Points, in no order, along strands that fork, close into loops and pass close to each other.
Points whose rows are less than 48.6 apart are linked; no others are. Some points are linked to none.
z_998: [-12 -10  -3  17   9  -5  -2  -7   9 -11  -6 -11 -32 -17 -14   0  12   9
  20 -24  13  -5]
z_888: [  0  -1  11 -23  -4  -4 -13  10 -11  18  -1  -8  12  18   9  -8 -14  -4
 -15  22 -11  -2]
z_48: [  3  13 -32 -18  13  -4 -13  -2  -6  -3  -3  -6 -10  11  17  -7  34   0
  -3  -4  15 -21]
z_597: [ -2   5   8 -22   6  -4 -22   5  -6  12 -11  -9  -8  22   4 -19   6   4
  -4  16  -4 -14]
z_738: [-20  -4  -7   8  18  -8 -11   9   7 -12 -21  -2 -25   6   2  -4   2 -13
  24   2  18  -6]
z_808: [ -7  -8   1  -6 -11   9  -7  11 -13 -10 -12  20  19  10  22  12  -7  -6
   1  14  25  17]
z_336: [ -4 -14 -15  -4  18  -7 -13   5  18  -5  -5 -10 -22  13  -2  11   3   3
  16   2  19   4]
z_407: [  1  14  -5  -7   0   8   7  -2   4 -13 -13  23   0  13   7  -4   4  17
  -5   1  15 -11]
z_341: [ -7 -28  29  10  -4   2   5  11   8  -7  14  10   2  -2 -18 -11 -11   6
   2   6 -24  10]
z_42: [ 11  11 -19 -10  -3   5 -15  -5  -8   2  -4 -16  -2 -21   8   1  19  -2
  -9 -17   8   2]
z_966: [ -4   4 -12 -12   8  -5   1  -2  14  -2   6  14  -7  28  -4  -1  14  26
  -8   3  14 -16]
z_865: [-27  -2  10   5  12  -5 -13   6   4 -10 -14   7 -23   2  -9 -22   1   7
   7  -5   5 -14]
z_23: [ -6   1   5   5  -2  -5  -6   1   5  17 -12   1   2 -22  11  -4  -7 -25
  -2  -3  -8   5]
z_578: [ 11  14   8 -16 -24   6   1   3 -12 -10  -3 -18   0 -10  16  19   7  -7
 -14  -5  -6  20]
z_485: [  1 -20   9   1  -1   4  10  10  13  -9  13  16  13   8  -9  -5 -21   7
   0  17  -8   8]
z_598: [ 12  -9   8  -2  -6  -7  -6  -5   2  23   2 -21   0 -18   5   8   0 -10
  -9  -8 -13  11]
z_852: [  5  -4 -24   3   1  -9  20   1  33  -6  -1   9 -14  -3   6  21   5   8
   9  -6  17   1]
z_76: [ -7 -11   2  22  -2   0   0  -4   8  -5  -6   1 -18 -33  -7   6   9 -10
  21 -16   2   3]
z_435: [ -8 -13  -1  10   2 -17  14  -4  16  19   2   2 -14 -13  -2  -8  -3  14
   0  -8 -15 -23]
z_562: [  9  -1 -15  -1   1 -17  20   2  34  18  -9   9 -19   0  25  10   7 -13
   6   1 -18  -7]
z_688: [  5   0 -24   4   4  -4  14  -6  24  13   8   6   6  -9   0  16 -10   4
   1   0   9  -4]
z_165: [ 10  11   6   5  -1   9  17  -2 -14 -12  11 -14   2   2 -15   1 -18  -9
  12   3 -12   3]
z_426: [  1  -1 -21   5  17   2  15  -4   2  -6  10   6   9  25 -10  -3 -18  17
  15  15  10 -18]
z_289: [ -9  -1  -4  15  -5   9   3  10 -12 -13  -6  17  18  -6   4  15  -8 -18
  13   8  21  15]
z_486: [ -4   6  22   8   9  13   6  -3 -12 -34   6  17  -1  11 -22 -16  -7  16
 -13  -1  -5  18]
z_355: [ 12   3  26   7  -7   0  19  -5   2   0  -2   1 -12  -8  -9 -14  -3   0
   5  -7 -34  -9]
z_163: [ 18  13  -4   8   1   0  21 -10   9  24  17  -7  17   5  -2   8 -20 -17
  -3   3 -18   0]
z_243: [ 20   6   0  -5  -2 -18   3 -13   9   6  -6 -19 -19  -1  -6   3  22   1
  11 -11 -17  -9]
z_73: [ 22   8 -11   3   2  -4  15  -9  28  27   0   0   1  -1  15  16  -2 -21
   6   4 -19   4]
z_5: [-11   5 -14   6  21  -7 -16  -5  -4  11  -3 -26 -19  -8  -9 -12   0  -6
  12  -8   6 -13]
z_267: [-24 -18  10  19   5  -6 -23  16 -10   9  11  -3   7 -14 -19   3  -4 -10
   6   4   4  11]
z_388: [ 16  28 -10  -8  -7   5  11  -8 -33   3  -5  -5  16  17  11  -5  -2  -7
   3   7  -1 -10]
z_594: [ 14  -7  -5  -5   5   0  15   1   4   4  11   6  21  23  -3   3 -24   6
   2  25  -3  -1]
z_884: [  6  -2 -23 -21  14   1 -27   0   0   6   6 -15  -6  -5  12  -2  30   6
 -11  -9  10  -9]
z_510: [-19  -8 -18   8  11   0 -21   2   8  12  -4   5  10 -12   4   2  -4 -12
  -4   0  26   6]
z_108: [ -9   4  24   6  -2   6  -5   7   0 -24 -22  22 -10   2   0  -6   3 -11
   9   0   5  11]
z_103: [ 19 -11   7 -10 -20  -8   3 -12  -5  26  15 -17  10 -13  -2  13   9  13
 -22  -8 -15   3]
z_941: [ 21  28  -8 -11 -17   8   6  -7 -14 -11  -6 -11   0  -9   0   7  16  -1
  -4 -14   3   2]
z_21: [ -2   2   1 -10  -1  -9  -5  -5  14   0  -6   7 -17   5   0  -5  26  27
 -14 -14   0 -12]
z_580: [  9   4  15 -17   1 -11 -11   6  13   3 -27  -4 -17  10  14  -9   7  -8
   3   8 -13  -3]
z_185: [ -8  -5  22  11   5  12   0   9 -11 -32  -5  27  11  21  -6  -4  -8   3
   4  10   8  19]
z_896: [ 19   6   6   2 -18  -7  25 -10   7  18  -1   4  -1 -22   4   0   4  -4
  -3  -9 -32 -11]
z_368: [ -4   8   6   8   6   2   2   1   4 -14 -26   4 -20  -1   6  -4   0 -23
  27   2   3  -4]
z_820: [  1   7  -4   7   9   3  -5  -5 -10   5   5 -19  -2  -7 -12   2 -12 -15
  13  -1   6   7]
z_834: [  2   6  -1  -6  11  22  -5  -1 -24 -10  11   1   7  29  -3 -10  -7  16
  11  11  19  -4]
z_312: [-19  -9   9  12 -12   3   6  10  -9 -12  21   1  22 -14  -1  15 -14  -8
  -8   7 -12  19]
z_354: [  6  -6 -35  -9  16 -22  -2  -2  17   7   8 -16 -12  18  -2  15  16   7
   6  -2  12  -6]
z_264: [ 22 -14 -16 -16   3 -21  -9  -7  20   3   0 -19 -12   4   4  19  28   6
   1 -11  -7   2]
z_37: [  7   2 -41  -7  17 -10 -15  -8  15  17  10 -15   4   3   8  12  16   2
 -11 -10  16  -4]
z_661: [ 16  -9   7  -8 -12 -20  -3 -23  -1  19   1 -22 -10  -1 -11  -4  32  13
  -8 -11 -22 -17]
z_191: [  5  -9   2 -29  -2  10 -29  10  -9   1  -5 -10   1  16  19   3   9  -1
  -9  14  14  15]
z_579: [-17 -28  12  -4   4  -6 -24  12   2  21  13  -3  10   2 -10   2 -15  -5
  -5  16  -1  13]
z_607: [ 13  13  -1  -6   6   7   8  -4 -27  -6  -4   0  14  34   8  -9 -13   6
  17  14   2  -9]
z_796: [  8   1  14  -1  -9   2  17  -4  15 -10   3  25   3  -2  -9  -8  -1  26
 -15  -6 -13  -2]
z_814: [-18  -2   3  13  -5   8  11   8 -22 -25  17  -1  24   1  -5  -9 -18  -2
  -8  13  -8   7]
z_629: [-20  -6   2  38  10   2  -3  16 -12  -2  14   8  17 -17 -18   1  -7 -21
  11   2  -3   7]
z_880: [-11   2  -7  25   7   6  13   0   8  13   4  20  29  -4  10  -6 -27 -26
  -3   6  -1  -1]
z_47: [  2 -15  26   0 -16   2  -7  -4  10  -9 -16  11 -15 -24   3   2  19  15
 -12 -22   1  14]
z_774: [-18   4  21 -13  -7  21 -14  10 -26 -21   4   1   3  13   6  -5   4   4
 -13   5   7  13]
z_837: [ -9  -2  14  -8 -23   6  -6  10   1  -9 -13  18   4 -21   9  -2   5   2
 -15  -7   3  10]
z_263: [-17   2 -10   4  16   3  -3   0  -9   2  10  -3  -2   2 -19 -28 -14  14
   3   4   1 -27]
z_399: [ -1  -9   0  -4  -2   3 -15  -8  10 -10 -10   3 -21 -19   7  -2  35  28
 -15 -29  11   0]
z_418: [-19  -1   5  22   3   8  -1  12 -21 -21   3   8   8  -9 -19 -13  -9  -9
  11   3   3  -1]
z_448: [  6 -30  27   6 -16   3   0  -5  -2   3  12 -16  -9 -16 -12  17   3   8
   2 -10  -7  18]
z_671: [ -8   9  -9  19   7   6  12  -3  -7  -2 -12  18  12  -7   9  -6 -18 -25
  16   7   8  -5]
z_153: [ -1  21  -2   0   3  -6   3  -2 -15  20  -8  -6  11  -1   4 -21 -18 -16
 -10   6 -15 -18]
z_337: [-14 -19  17 -15  -6  -1 -29  17  -9   3   5 -12   3   6   2  10  -2 -10
  -7  16   3  24]
z_583: [  7  13 -28   8  10  -3  10 -12  14  23   7   5  26   9   5  10 -16  -2
  -8   2  18  -9]
z_805: [ -5 -11  10  13 -11   9  -5   2  -7 -13  10  -4  -4 -24 -20  13   6   2
  10 -15  11  19]
z_126: [ -3   8 -16  15   9   9   8  -6 -11  12   8   4  36  10   8  -3 -31  -9
  -6   5  13  -2]
z_861: [  5  -3   2   5  -6 -16  25  -4  28   6  -4  13 -24  -1   6   3  12  12
   5 -12 -18 -15]
z_438: [-14  -2 -17  14  12 -19   5  -5   4   9   1 -16 -28 -10  -7  -8   6  12
   8 -20   4 -22]
z_29: [  5   0  10 -13  10  20 -14   2 -12  -9  20 -13  -7  26 -22   2   2  16
   7   5  16   8]
z_653: [ -5  -2  34  13  -4   8   8   6  -8 -31   9   3  -5   3 -17  -4  -6  -2
   4  -1 -21  20]
z_371: [ 26  -2  13 -13 -31 -10  13  -6   8  11  -2  -1   4 -14   7  12  15   9
 -16  -9 -21   3]
z_792: [ -4  -8  11  -9  -8   2  -1  11 -11   1  -6   7  18  14  19   6 -21 -13
  -4  21  -1  12]
z_639: [ 14  10  -5  12  -2   5  33  -3  -5  -2  18  -1  15  -5  -9  -6 -21  -5
  -1   5 -24  -5]
z_398: [ 10  23 -23 -12   1   6   0  -9 -17   5   0  -5   8  13   5  -6  15   1
   2   5  13 -18]
z_283: [ -1  14   6 -14 -14  13  -1   1   6 -17 -17  29   0  -5  12  -3  13  16
 -22 -10  15   4]
z_687: [ -3  12  10  -5 -17   6  10  -3 -12  -7  12 -16  12  -8  11  25 -12 -13
 -10   3 -12  17]
z_382: [ -1   9  -9  -9 -10   2  -2  -3  -9  19   9   0  11 -15  -1 -12   2  12
 -21  -4  -2 -15]
z_80: [ -5  12  -2  -7  -6  -5   0   5  -1   9 -24  12   6 -10  18 -14  -8 -10
  -9   7  -3 -14]
z_592: [  5   0   9  -8  14   8 -13  -2   8 -15  -4  -2 -19  25 -14   8   5  12
  13   4  19  11]

A fork is a point with three links, a tip a point with one. Leave the first point through the second and follow the links. Name the first fork or tip that comes.
z_941, z_578 -> z_191
z_688, z_583 -> z_580
z_579, z_267 -> z_884
z_426, z_594 -> z_738
z_580, z_597 -> z_852

A tip is a point with one link. Name the tips that can be reached along the links from each point below, in the order of the rows.
z_738 -> z_865, z_426, z_661, z_191
z_289 -> z_852, z_580
z_639 -> z_448
z_371 -> z_355, z_153

A piece is all that can be reached along the links. How many separate loops has the piece of each point below (a circle has one, a figure eight two, a Y none), and how many tips (points with one link)?
z_639 -> loops 1, tips 1
z_153 -> loops 0, tips 2
z_580 -> loops 0, tips 2
z_485 -> loops 1, tips 4
z_966 -> loops 1, tips 0
